Each row is a point on a landscape with many valleys, with its height.
A ball rolls from a point to whichever of its 2 nearest points has the largest drop for the distance, and stops where none of them is lower. Distance is the straight distance between rows; heights are no part of it.
Z19: [106 109 111 154 194  85 108 113 109 131 150 116  99 126 129 111 150 127
 113 130 129  86 112  98 131 117 162 122 177 186 153 106 151 127 102 152
  80 139 112 125 125 148 119 147 126  80 154 103 155 166  84  88]  height 473
Z282: [178 129 104 121  99 179 134 141 179 155 180 106 199 106 127 151 132 139
 124 153 127 147 151 179 118 171  85 180 123  94 110 133  83 102 156 117
 147 135 169 122 117  87 145  97 170 130 102 127  85 119 199 140]  height 238
Z744: [118 127 166 136 124 134 135 101 113  79 144 177 125 133 145 115 114 123
  98  84 108 118 149  61 143 125  99  47 110 172 143 128 122 138 147 128
 170 163 102 197 104  96 168 134  91 109 158 153 140 120 149 104]  height 400
Z746: [127  89 174 121 111  95 169 117 139 141  77 173 125 128  99  66  82 141
 174  97 101 173 145 136 157 147 153 105  74 202 108 116  83 122 173 130
 126 123 132 154 140 137 148 104 190  96 165 115 134  98 137 180]  height 267
Z420: [123  94 152 146 202  73 119 118 106 145 114 145  65 137 126 121 124  99
 116 166 134 138  78 144 155 119 185 132 146 189 171 113 176 135 116 161
  63 118  94  95 151 164  98 144 122 120 182 110 160 163  96 111]  height 487
Z250: [124 101  96 165 129 144  98 101  90 123 159 163 159 162 148 152 170 119
 161 146 124 147  91 101  97  91  79  82 190  92 154 175 164 121 139 128
 140 126  88 156 120 134 151 139  91 146 124 140 125 112 142 124]  height 626
Z50: [105 123 143  94 111 120 157 124 122 155  70 130 134 138 106  50  67 153
 194  56 105 114 147  96 167 163 126 113  83 195 131 141  78 130 149 123
 129 121 134 129 139  99 177  95 174  91 110 114 133 132 148 137]  height 291
Z678: [ 86 137 134 152 155 101  80 162  72  99 144 114 110 112 163 157 148 168
 148 105 122 164 149  88  88 122 130 105 166 116  96 144 149 154  61 142
 162 151 160 142 129 127 110 175  87 121 106  66 146  98  75 113]  height 480
Z327: [156 144 104  98  71 137 146 181 144 148 134 113 207 140 174 154 101 171
 177 153 110 133 124 165 121 134 124 143 142  84 144 161 121 102 112 146
 136  96 187 106  89 140 153  94 202 138  61 113 140 160 159 160]  height 180
Z366: [127 113 194 111 121 115 149 108 173 154 113 170 127 145 111 108  83 125
 147 144 129 173 142 121 151 120 142 124 137 147 135 115 116 102 168 121
 118 116 143 114 175 170 107 122 201  90 118 166 159 151 126 198]  height 219
Z825: [126 171 182  97 117 129 164 106 129 143 105 184 150 137 120 108  67 122
 114  93 134 127 180  79 155 120  93  36 130 120 144 156 113 115 128  99
 139 155  76 170 148 177 135 133 146  84  87 188 143  99 147 124]  height 191
Z456: [127  56 124 211 126  82  68 129  87 114 130 143 123 162 176 124 201  81
 133 159 132 162  61 127 122  99 183 131 198 164 150 145 170 125 126 166
 132  94 134 116 146 129 112 157  61 170 129 104 167 129 118 119]  height 605
Z901: [118  98 102 141 152 105 110 121 127 127 133 137 141 158 142  86 127 142
 130 115 128 117 121 114 142 109 157 100 199 166 177 110 152 108 116 142
 146 132 126 120 137 173 109 125 161  80  91 104 166 179 103 124]  height 457
Z722: [137  70 144 159 141 140 159 159 157 131 144 164 149 124 147 176 100 154
 113 126  73 197 147 151 106 135 134 100 126 159 112 100  91 108 134 141
 124 128 140 165 121 135 132 112 162 140 185  88 115  70 162 168]  height 385
Z394: [167 142  87 104  89 148 159 132 146 132 163 141 176 112 168 144 100 127
 126 182  99 141 130 177 132 174  65 116 106  93 156 164 155  59 171  47
 127 172  96 117 109 170 154  85 170  82 123 151 108  99 181 135]  height 427
Z815: [106 130  83 146 143 105 113  93  83 123 111 103  98 151 139 123 136 135
 175 117 148 105  96 112 125 103 112 109 120 134 134 165 151 172 102 141
 126 137  69 129  93 117 141 165  57 139 137 105 132 136 105  56]  height 397
Z187: [ 60  98  88 157 134 129 112 128  80  88 120  89 114 172 129 133 126 150
 161 102 109 115 137  49  99  94  44 133 130 108 113 147 127 161  64 126
 187 152 108 144 130  74 125 158  51 121 106  94 127 103  99  52]  height 450
Z303: [163 134 207 109 142 134 121 121 157  90 101 166 107 128 141 111  85 155
  65  92 132 195 144  99 100 140 168  84 156  98  75  85 114 151 115 136
 163 132 176 112 141 199 108 136 144  84  94 101 191 138  88 133]  height 64
Z353: [140 140 138  92 106 132 166 148 130 125 152 123 158  99 121  95  59 164
 150  91  77 124 201 119 123 165 113 114 106 147 152 148 126  89 134 104
 153 144 152 131 110 126 139 112 206  58 113 117 132 104 168 141]  height 391
Z570: [137  86  36 139 151 139 179 122 125 102 128 123  99 155 145 131 152 150
 131 157 101  81 119 152 138 106  81 117 136 119 119 134 102 125 101 120
 131 130  73 147 128 147 144 110 116 118 134 137 113 111 118 113]  height 692
Z856: [116 128 122 159 118 131  99 112 115  86 141 143  91  79 137 116 131 144
 101  80 140 120 148  95 117 149 150  71 112 120 103 121 153 167 140 133
 159 169 100 181 111 109 133 140  69 115 134 117 137 115 137  87]  height 416
Z933: [155 111 101 152 115 176 143 144 117 163 154 145 163 135 154 182 160 114
 160 179 119 164  91 142 110 102  53  76 214  75 165 159 139  92 122 111
 113 115 105 138 141 166 130 136 135 151 105 158 121 103 167 161]  height 639
Z909: [132 135 134 120  96 135 129 127 135 160  82 175 119 140 107 139 147 109
 172 118 138 164  77 145 154 124 171 133  51 137 105 149 106 122 154 128
 112  89 133 136 132 102 134 103 146 218 179 130 113  99 135 162]  height 342
Z372: [139 158 114 145 143 164  83 148 140 135 173  78 135 132 108 164 176 138
  97 157 150  99 126 159  82 132 148 172 169  58  94 122 169 137 131 138
 113 105 173  69 135  97 150 149 127 164 103 139 117 185 114 151]  height 361
Z344: [159 122  84 122 114 148 126 152 133 123 148 137 209 131 144 142 126 134
 140 151 117 126 137 176 114 147 134 148 145  91 145 149 103 103 160 137
 166 129 151  96  91 104 167 102 150 131  86 104 123 138 179 150]  height 213
Z748: [110 109  83 135 140 128 150 159 140 157 160 126 124 151 123 140 127 124
 151 170  84  80 140 138 135 126 103 141 157 155 160 107 118 103 116 150
 112 116 138 126 133  77 132 103 159 124 158 113 118 145 141 137]  height 281
Z261: [147 123  92 116 137 102 158 117 140 112 138 147 142 138 128  90 109 126
 111 123 106  94 152 138 134 134 114 108 159 138 141 132 126  94 150 133
 146 136  98 135 122 152 113  93 163  55  93 143 158 148 142 119]  height 441
Z433: [ 88 127 101 166 126 115 100 156 101  95 159  85 127 137 129 154 155 164
 143 108 134 143 131  88  84  95  83 128 135  85  88 150 106 161  62 142
 171 111 158 138 136  89 131 152  87 155  71 111 134 128  93 109]  height 465
Z585: [165 136 109 133 155 129  79 110 136 125 156 105 130 106  97 145 139 132
  80 144 129  63 138 170  90 130 158 173 181  87 123 118 184 126 166 141
  84 121 144  71 128 119 159 125 123  98 110 131 131 215  89 126]  height 383
Z638: [116 143 116 108 133 147 108 142 100 134  99 123 156 161 180 124 113 164
 156  74 127 157 127  56 131 111 103  83 162 107 150 159 105 145  91 130
 175 133 128 185 135 138 134 124 136 133  58 106 150 104 128  94]  height 515
Z182: [155 153 176 132 135 159 102 128 173 115 149 105 111  85  91 157 152 113
  52 137 166 138 140 170 104 151 180 195  99  84  75  86 143 147 150  99
 132 130 182 105 144 137  91 148 115 146 140 161 109 109 113 163]  height 127
Z148: [155 133 155 123 120 113 104  90 149 110 115 135 107  95  79 109 128 112
  86 109 175 109 136 135 132 136 213 146  77 123 105  90 138 151 164 128
 104 125 126 110 134 139 113 128 106 121 127 148 163 132 110 116]  height 230
Z99: [ 89 118 188 122 145 143 128 136 136 146 108 135 130 166 113 107 138  83
 146 106 132 143 101  80 174 130 126 128 105 210 174  86  92 130 155 137
  83 104 136 165 158  71 105 120 155 151 170 155 103 143 147 136]  height 577
Z872: [148 131 166 112 128 124 106 135 122 149 116 162 158 143 154 132 135 145
 132 141 150 190 112 145 106 114 186 131 165  89 121 108 135 131 124 141
 142 111 169 103 135 189 136 128 167 137  91 106 148 147 117 176]  height 216
Z802: [ 68 116 128 175 122  84  75 143  67 120 122  89 100 125 145 150 173 112
 161 151 123 139 102  67 125 110 127 163 151 150 128 137 154 144  99 155
 109 113 128 106 149  76  87 167  57 186 162 110 122 135 104 107]  height 226
Z233: [115 159 105 102 152 141 196 145 148  65 110  68 100 107 121 120 124 181
  78 120 139 107 143 164 106  81 131 125 107  87  88 115  90 159  41 117
 158 120 179  99 132 166 121 150  96 153  53  97 136 110  46 114]  height 311
Z132: [ 98 168 118  83 104 119 148 103 136 178  74 164 108 142  98 126 129 117
 203 123 150 114  94 143 163 121 162 118  56 120 119 146 129 136 128 141
  84 104  88 110 125 157 121 119 123 183 167 143 112 116 107 142]  height 322
Z968: [180 109  92 117 136 164 114 123 145 130 187 134 182 115 133 120 146 108
 114 158  94 147 146 171 124 169  83 148 109 139 155 151 142  70 184  86
 164 198 113 139 114 120 157  99 163  79 162 130  84  85 199 131]  height 423
Z819: [120 125 165 134 165  98 125 131 116 129  94 171  72 137 156 136 131 134
 102 167 126 180  93 168 132 138 215 138 146 146 115 116 172 140 130 154
 116 119 136  91 133 166  98 145 146 146 151 108 159 137  93 147]  height 501
Z318: [157 143 111 102  79 140 153 146 125 110 157 131 190  93 128 123 109 137
 108 130  91  98 170 132 130 143  74 103 119 104 156 153 136  75 165  73
 157 142 111 138  83 123 153  92 168  60 102 150 117 134 192 146]  height 411
Z279: [100  84 122 202 127 119  53 108  83 143 152 147 155 172 138 137 188  89
 163 147 142 151  79 104 121 105 135 102 205 149 178 165 186  97 118 153
 113 123  98 150 144 143 135 158  75 132 143 119 144 141 112 113]  height 614
Z796: [101 138  72 132 134 139 167 123 118  96 110  91 102 114 138 151 153 168
 117 157 135 122 113 171 115  89 114 136 102  76  88 155  97 178  47 110
 153 136 125 133 126 145 106 137  58 183  86 112 112  95  70 110]  height 340
Z85: [127 107 150 132 116 128 131 109 110 125 115 172 193 151 102  90 131  75
 140 111 136  94 131  91 139 110 118 100 136 145 180 124 115 113 179 145
 107 129  87 171 132 111 145 132 131  71 123 165 133 152 158 125]  height 413
Z328: [141 180 142  73 133 159 127 135 138 143 115 101  91  64 107 148  92 171
  92 104 102  96 158 179  84 180 187 131 120  70  93  92 155 140 129  90
 130 147 167  50 113 161 152 132 161  93 105 111 149 152  67 131]  height 153
Z685: [147 153 155  85 152 147 129 127 149 127 127 134  79  94 134 148  88 167
  62 114 138 137 147 111  92 151 146  98 155  65  84  75 148 139  88  96
 142 141 163  92 141 182 121 153 156  74  87 111 146 155  70 125]  height 111
Z873: [129 101 110 173 171  86 107 112 134  97 208  98 107  85 103 127 155 120
  84 129 135  78 139 143  96 142 101 142 195 150 133  96 166 122 131 123
 134 185 108 120 111 108 134 135 116  51 146 126 123 145 113 115]  height 422
Z292: [142  97  83 140 126 117 140  89 137  97 148 107 129 101  98 116 128 109
 118  72 136  63 141 154 129 149 128 155  79 176 167 124 117 125 163 121
 134 196  87 164  54  75 168  99 105  98 185 130 115 111 139  73]  height 347
Z775: [ 80 133 166 158 134  67  81 117  45  87 109  93 118 138 197 135 153 144
 127 151 110 212  64  79 144 108 145 154 180 146 132 146 178 154  94 130
 151  99 151  93 182 177  61 164  73 149  99  89 153  94  73 125]  height 184
Z448: [122  79  84 146 182 126 198 146 109 118 131 157  95 144 157 153 143 143
 129 140  62 108 122 109 151  79  91  79 153 172 157 103 108 109 102 130
 131 132  98 170 156 144 122 122 132 114 160 122 124  97 116 150]  height 702
Z403: [151 144 121 105 140 102 120 133 116 101 108 115 155 164 146 112 143 163
 127 143 129 165  92 134 141  84 158 158 176 119 141 121 136 122  99 166
 143 105 165  90 152 163 107 125 137 143  59 138 156 148  93 130]  height 248
Z155: [154 134  95 157 159 148 110 106 151 105 197 102 110  85 105 145 168 128
  67 154 150  74 149 166  86 149 110 175 173  90  93 110 184 112 153  96
 120 147 110 105 119 147 122 118  95  97 135 137 118 156  98 104]  height 404
Z298: [151 124  97 123 106 163 162 160 178 154 197 116 157 122 120 166 113 124
 135 159  79 103 176 140 115 137  75 149 148 112 149 111 100  97 121 131
 126 130 148 127 121  82 128 123 174 137 137 159 100 120 174 162]  height 260
Z24: [143  95  85 169 152 145 139 108 154 122 170 109 117 166 133 149 184  99
 110 175 128  80 100 187 148 123 119 202 149 146 121 121  99 129 141 153
 140 107 131  94 124  75 144 103  92 171 181 137  91 153 152 129]  height 321
Z630: [101 208 185  64 113 138 142 114 139 175  91 149 121 123 114  79  46 146
 133  65 152 126 182  74 132 157  98  59 107 100 125 138 134 150 119  80
 110 164  94 132 149 168 118 148 142 109 101 150 152 129 109 135]  height 223
Z306: [152  87  45 149 112 168 165 132 122 116 138 139 169 157 153 148 170 133
 130 170  98  99 114 150 128  95  34 109 143  91 110 147  87 125 131 117
 164 112  97 148 138 131 163 102 133 138  78 150 101 114 145 123]  height 682
Z70: [162 145 124 139 117 148 145 112 178  95 137 115 117 118  72 145 154 120
  75 134 174  95 132 182 124 122 145 195  81 101  80  84  95 149 148 114
 120 124 148 137 135 125  89 125  64 160 149 177 114  95 130 143]  height 94
Z952: [145 126 114 139 124 145 166 103 140 102 136 162 131 126  95 127 140 115
 115 124 117 114 142 109 123 117  86  96  95 129 130 120  97 131 155 113
 151 142  83 188 127 116 145 114 111 124 152 170 103  89 152 139]  height 384
Z92: [132 110 107 173 139 129 131 144 134 125 171 128 122 116 130 171 185 125
 120 165 120 154 126 140  98 121  90 122 176  96  98 118 114 130  91 130
 122 121 137 130 143 106 101 147 102 158 151 140 110  96 144 150]  height 319
Z323: [162 149  85  85 100 118 122 148 118 137 102 124 148 133 174 118  97 163
 185 163 125  88 105 185 154 134 131 163 131 106 154 163 149 124 148 151
 116  98 163  61 105 136 145  85 173 147  78 113 138 172 131 131]  height 148
Z967: [150 135 210  88  96 137 163 104 139 135  85 190 179 119  99 104  89 130
 130 103 118 176 177 114 127 117  96  67  96 151 132 152  97 106 160  87
 126 126  92 156 151 153 158 118 179  82 122 192 135  78 167 174]  height 150
Z65: [133 189 132  77 108 136 157 131 145 166  87 149  78  98 109 122  71 153
 158 146 129 109 132 181 120 162 116  97  78  78  98 132 128 149 121 104
  96 128 106 113 125 183 123 144 151 141 126 138 128 123 107 137]  height 278
Z704: [ 96 157 155 149 121 132 109 155 138 166 129  95  87 143 115 160 165  98
 151 168 169 140 100 127 146  98 174 194 115 125 127 108 149 155 112 174
  77  82 170  84 172  81  93 153  99 240 158 121 103 163 114 137]  height 268
Z506: [140 128 178 126 105 113 115 118 140 106  78 132  76 122 123 114 144  99
  98 134 147 153  97 136 149 150 222 152  58 140  87 114 146 153 166 156
 119  82 152 133 136 139 111 133 136 176 152 142 133 119 125 157]  height 254
Z28: [ 94  82  79 153 125 105 149 104  72  83 105 131  80 153 160 110 128 130
 154  83 125  99 101  93 143  93 112  89  90 158 120 142 102 169 101 119
 143 146  47 156  98 145 166 133  38 139 169 101 147  97  98  34]  height 412
Z842: [106 163 170 121 152  96 107  93 119 105 165 133  98  75  73 105  81  98
  66  85 139 104 159  83 110 132 119  73 131 175 161  90 155 118 143 119
 110 194  97 160 105 112 128 157 112  60 170 168 129 159 123 102]  height 446
Z61: [112 128 129 169 132  98  93  96 104  92 184 137  94  67 105 122 128  99
  76 107 138 122 162 105  84 143 114  74 147 142 123 119 172 136 140 113
 130 183  83 165  77 115 150 142  59  84 197 146 137 123 121  94]  height 430
Z733: [142 111  67 134 133 140 136 109 143 112 168 123 155 118 114 127 148 113
 106 117 115  92 155 136 109 132 124 176 104 110 128 130 115 124 153 141
 153 154 123 141  87  51 157  89  99 113 137 128 100 124 161 110]  height 365
Z792: [113 115 145 132 127 124 127 119 143 128 107 142 116 140 101 114 127 122
 130 125 153 100 129  88 143 100 117 108 124 124 125 104 131 129 146 145
 106 136  88 168 139 119  92 137 117 130 139 189 114 138 122 142]  height 399
Z588: [ 65 115 154 184 127  46  82 140  41  95 122  52  88 136 184 135 173 133
 139 127  75 172  87  59 136 123 106 133 149 151 117 147 142 156  89 149
 152 112 137 131 159 110  74 152  65 160 132  91 153  85  80 101]  height 206
Z799: [ 82 174 158  68 105 162 119 153  87 177  95 122 167 163 147 114  98 165
 196  88 134 150 122  59 155 135  83  88 140 109 181 172 115 131 116 108
 143 129 114 157 128 125 150 137 150 125 107 130 118 116 145 123]  height 534
Z526: [109  83 147 147 126 107 113 126 107 118 106 128 116 171 147 126 168  72
 139 131 137 130  68  56 173  93 138 137  92 197 138 111 106 130 150 161
 119 101 126 167 146  81 101 141  97 177 154 124 118 129 131 102]  height 586
Z905: [145 143  98  88  98 130 170 147 172 132 124  91 130  94 119 127  60 167
 108 105 113  82 192 135 132 158  98 137  85 122 114 107  97 116 121 114
 149 119 163 137 112 119 116  99 180  84  73 117 141 138 131 137]  height 370
Z616: [100  68  85 181 164 139 115 155 123 115 192 109 114 153 123 159 172 129
 149 155  85 130 156 126 109 106  88 119 202 154 136  84 117 109  94 160
 136 118 166 110 151  81  98 124 117 152 144 115 125 123 130 158]  height 302
Z720: [ 84 137 130 107 136 135 137 160 151 147  93 115 103 169 114 139 136 122
 140 137 139 138 113 107 162  73 158 188  89 150 104  95  93 143  92 165
  98  70 157 125 178 103  79 136 124 202 134 127 110 122 117 151]  height 290
Z900: [174 119 183 154 145 107 101  96 152 118 118 152  90  83 109 118 127  97
  37 147 183 159 124 142 117 177 211 130 107 115  81 124 200 121 199 118
 111 124 118 122 117 166 111 151 108 117 169 171 152 130 108 126]  height 201
Z738: [190  98  69 167 153 141 124  94 170 134 171 129 162 148 120 144 170  99
 107 168 129  87 108 188 157 150 112 202 145 147 167 133 135  95 172 149
 126 140 106  93 120 105 139  88 132 108 153 155 123 160 186 143]  height 341
Z7: [109 100 220 136  91 106 121 116 136 125  75 165 145 165 114  93 112 106
 159 102 149 179 138  90 159 125 170 113 101 188 138 124 108 115 196 132
 116 100 130 164 171 137 118 121 180 113 133 156 131 123 148 181]  height 244
Z66: [113 127  76 152 131 118 114 121 112 136 151 103 121 119 116 145 161  97
 149 119 143  88 112 132 112 118 124 122 120 113 120 146 150 159 126 145
 126 142 106 146  84  70 169 127  64 153 176 111 114 126 134  83]  height 382
Z345: [167 125  89 136  85 120 183 120 138 104 138 153 180 129 119  89 116 126
  95 113 107  88 160 130 125 144  45 112 137  72 116 139 120  90 178  96
 156 135  91 148 115 139 135 117 150  75  48 173 157 136 158 114]  height 426
Z518: [128  95 142 147 156  99 115 105 113 129 153 145 161 111  96  95 110  87
 129 117 127 118 134 101 142 116 152 107 156 200 189 108 133  99 143 151
 128 156 118 165 109  84 158 116 131  76 150 113 132 170 154 116]  height 428
Z459: [171 144 134 113  79 174 129 143 134 176 144 158 197 133 143 155 131 144
 149 170 142 185 112 177 118 141 104 103 181  62 131 175 116 103 148 126
 117 110 123 121 118 178 148 123 171 148  90 156 125 127 157 166]  height 655
Z577: [142 181  84 112 114 158 152  97 155 125 114 104 132 113  81 130 139 111
 115 142 173  56 114 186 127 128 102 174  88  72  99 129 125 144 139  96
 117 132 105 117 116 152 104 118  55 146 122 178  75 121 130 117]  height 61
Z412: [103 137 116 102 138 120 150 129 128 119 117 111 117 131 122  68  95 135
 160  75 136  89 145  92 146 131 144 113  85 182 156 122  99 143 122 147
 120 139 117 154 111  74 161 113 133 118 152  75 137 139 121  88]  height 312
Z918: [ 97  68 105 184 112 113 136 132  86  72 125 117  91 130 154 146 163 106
 170  89 112  97 125  82 116  78  75  93 118 150 114 138 105 175  99 110
 165 139  90 176 110  74 134 126  40 144 188 113 127  79  97  60]  height 425
Z234: [178 130 171 108 108 120 183 107 165 131 123 174 155 104  97 131 102 128
 107 129 113 169 150 150 111 127  98 121 139 118 108 127 110  95 174 102
 137 128 132 122 129 179 121 112 189  66 115 186 140  98 159 182]  height 189
Z787: [134 101 147 131 116 150 136 159 130 135  91 175 119 139 154 163 130 113
 137 156 116 206 113 139 136 133 163 100 107 146 101 129 125 115 147 137
 110 102 136 148 134 132 119 127 158 174 169 114 123  71 151 160]  height 364
Z605: [129 137 135 170 143 155  93 147 155 133 175 116 134 108 134 176 196 115
 118 182 145 158 107 185  94 128  96 152 167  60  64 139 131 141  87 131
 118 102 179  66 147 113 124 150  82 187 120 132 107 142 125 160]  height 339
Z995: [102 141 172 131 119 134  98 169  86 126 119 130 128 123 199 127 118 164
 112  67 143 181 144  56 102 139 139  76 145 135  88 147 117 161  80 133
 175 149 146 188 130 114 130 157 104 132  91  71 133  88 130 116]  height 496
Z727: [145 164 102  92 112 136 147 116 150 119 119  93  90  84  79 114  86 166
 107  84 129  98 182 170 110 193 176 169  81 112 101 105 135 134 139  81
 115 156 150  78 113 154 132 113 161  97 124 123 155 109 116 114]  height 170
Z157: [ 86 158 164  89 124 132 132 131 143 168  76 107 142 147 127 127 123 135
 160 102 142 147 112  70 169  91 124 159  94 124 118 119  71 128  87 126
 118  82 146 140 171 139  86 160 139 163  92 144 119 134 109 132]  height 310
Z621: [ 89  91  92 146 133 142 140 120  77 126 128  95 119 175 131 124 130 122
 157 107 120  88 121  51 138  85  79 123 124 174 132 120 114 143  86 136
 165 157 106 174 106  49 136 130  90 149 142 108 111 117 126  60]  height 438
Z555: [ 66 178 156  73 146 154 135 149 168 199  95  92 130 152 133 126  78 139
 167 133 128 122 120  91 156 130 111 171  96 136 156 104  99 125  72 105
  82  92 154 111 163 154 101 137 203 152  93 120 103 144  96 149]  height 332
Z427: [141 118  92 128 160 100 117 112 119  97 188 130 139  85 105 109 129 112
 102 113 128  84 169 136 101 143 125 111 162 172 192 108 166  93 144 124
 153 196 117 155  75  85 165 110 129  54 141 129 132 156 183 111]  height 437
Z947: [ 80 163 214  84 109 135 113 133  98 187  92 140 164 157 111  61  92 131
 174  94 159 134 146  67 143 156 113 103 121 140 170 173 119 143 161 120
 106 121 118 117 155 116 135 138 153  98  93 157 134 167 168 137]  height 547
Z867: [130 127  83 100 146 114 139 139 131 143  92 130 123 171 146 117 132 157
 166 163 125 116  87 195 154 104 169 186 112 135 154 154 129 137  92 167
 110  99 126  54 108 133 132 104 143 183 101 103 141 160 115 139]  height 177
Z974: [146 119 156 147 101 111 120 123 142 143 101 125 112 116 116  98 135 108
 133 119 157 124 112 151 141 126 233 197  59 165 119 138 123 152 152 157
 128  79 163  93 128  82 134 118 127 184 167  95 132 148 150 142]  height 276
Z706: [144  87 202 140 146 125 111 159 128 143  92 161 126 156 176 143 118 118
 108 146 126 226  97 134 125 102 191 118 184 120 123 102 138 113 100 155
 145  83 185 120 163 207  75 149 165 151  98  98 152 117 138 177]  height 185
Z668: [139  51 159 173 123  80  78 124  79 117 108 107 114 137 160 123 174  49
 131 132 144 143  68 101 161 118 162 118 148 211 136 138 127 136 134 184
 124 111 113 145 116 111 128 128  57 158 158 111 149 149 127  71]  height 595
Z37: [111 117 208 142 127 116  64 162  95 114 105 121 128 150 191 147 140 139
 102 130 117 230 103  91 124 126 165 126 189 129 106 132 140 134  91 149
 142 102 173 134 168 180  73 167 123 152  84  86 148 105  95 137]  height 151
Z498: [ 92 145 159 165 135 120  69 158 107 135 150 110  88 123 115 172 184 109
 126 134 146 142 120 108 102 122 165 151 141 115  96 130 194 148 112 153
  90  94 156  95 167  77 100 186  73 199 155 119 114 140 117 124]  height 246
Z49: [161 158 165 128 164 136  99  95 134 129 148 126  76  91  90 139 133 113
  58 144 162 126 126 182  97 181 194 178 120  80 100 120 196 138 173  99
 117 142 156  82 116 165 132 159 134 116 173 157 119 149  97 123]  height 166
Z471: [180 111  82 156 126 117 125 127 140 151 190 119 141 121 142 146 127 104
 136 179 119  83 132 197 141 165 142 161 177 135 197 152 182  84 188 129
 114 130 125  78  91 116 141  97 159  75 168 130 128 176 158 127]  height 359
Z684: [145 126 115  90 129  97 166  96 117 131 110 127 136  95  87 103  90 103
 170  81 110  76 152 131 148 131 127 118  61 196 181 127 101 116 151 116
 114 166  95 140  76  76 185 100 146 100 186 123 114 128 157 102]  height 329
Z381: [122 136 227 139 135 125  95 171 113 127 104 134  85 104 182 143  92 147
  68  99 144 205 149  94  99 149 177  76 156 115  65  94 127 151  88 133
 140 120 185 146 152 179  96 165 152 125 107  82 142 112  92 149]  height 110
Z895: [117 158 138  62 113 136 146 166 154 157  91  94 129 122 119 108  89 156
 170 125 125 104 176 113 144 142 112 137 104 122 132 115 111 122 109 122
 116 114 142 110 150 145 102 122 197 113  95 112 126 160 137 155]  height 352
Z639: [112 188  99  81 130 131 139 109 136 151  90 134 113 152 122 129 109 149
 171 124 142 107 102 130 149 121  94 117  88  92 127 153 133 138  91 128
 108 116  95 139 120 175 111 145 130 169  91 145 114 122 100 121]  height 301
Z91: [151 181  76 108  84 173 149 116 164 115 148  96 145  92 124 139 146 118
 119 154 154  96 147 211 143 170 102 187  76  76 111 167  91 123 140  76
 135 172 106 139  92 146 129  99  98 137 119 124  83  88 147  87]  height 96
Z311: [ 96 165 160  97 114 127 117 134 123 196 101 147 144 139 101 117 101 106
 190 137 147 120 122  89 142 136 135 132  92 122 155 157 137 141 163 139
  80 113 119 133 148 107 146 136 168 129 152 151 109 160 171 163]  height 557
Z390: [135 170  99  97 157 132 136 155 120  97 109  83 120 129 143 123 146 174
  92 148 128 119 113 162 122  64 139 159 133  97 115 123 145 166  45 133
 142 126 183  91 126 145 126 135 145 157  60 108 146 158  59 134]  height 279
Z736: [101 133 144 117 134 133 124 129 153 177 123 139 125 131  83 126 118  76
 157 156 126 101 108 117 153 130 122 140  91 195 170 105 126 119 138 164
  59 110 105 134 132  90 143 132 153 131 198 145  98 167 158 136]  height 567
Z956: [156  79  99 134 128 167 145 147 160 127 163 158 186 125 150 140 135 145
 122 124  84 173 142 175 119 160  96 139 113 159 140 122  98  87 157 102
 169 152 130 154 114 110 171  67 186 117 195  99  94  77 181 165]  height 405
Z317: [ 98 217 146  43 112 136 148 133 123 161  85 113  72 125 129 119  42 180
 129 114 129 129 158 119 129 162  91  70 116  76 100 125 145 146  87  83
  97 157 124 106 132 189 106 163 158 100 110 114 137 131  73  98]  height 250
Z399: [189 129 118 121 115 160 159 138 146 127 118 164 189 137 145 138 140 142
 127 141 135 157 105 149 134 107  76  95 131  78 118 150  63 115 142 119
 139 100 111 150 144 165 148 124 152 122  80 161 119 109 160 164]  height 669
Z101: [155 194 101  80 103 169 156  99 175 104 126  79 130  79 111 139 103 144
  97 109 145 118 171 219 118 195 148 187  53  80 102 121  97 129 125  60
 126 171 140  95 100 203 130 101 119 131 100 109 111  88 122 102]  height 133
Z483: [139  95 111 163 149 117 108 137 149 129 138 122 106 150 113 139 168  81
 123 141 136 110 100 157 164 114 196 199 123 190 139 125 120 149 137 178
 104  92 154  90 124  50 142 107  88 186 188 118 115 170 137 121]  height 299

Call two points neighbours if one is among the 2 nearest of the other. Go from one point of each pair to the other, from neighbour to neighbour, staying as low as possible. Name the highest point that can't be avoided.
Z967 and Z323: Z394
Z952 and Z967: Z427
Z323 and Z303: Z403
Z577 and Z37: Z727

For each start below, name the point where the ball stops.
Z250: Z967
Z585: Z323
Z24: Z577
Z947: Z967
Z918: Z967
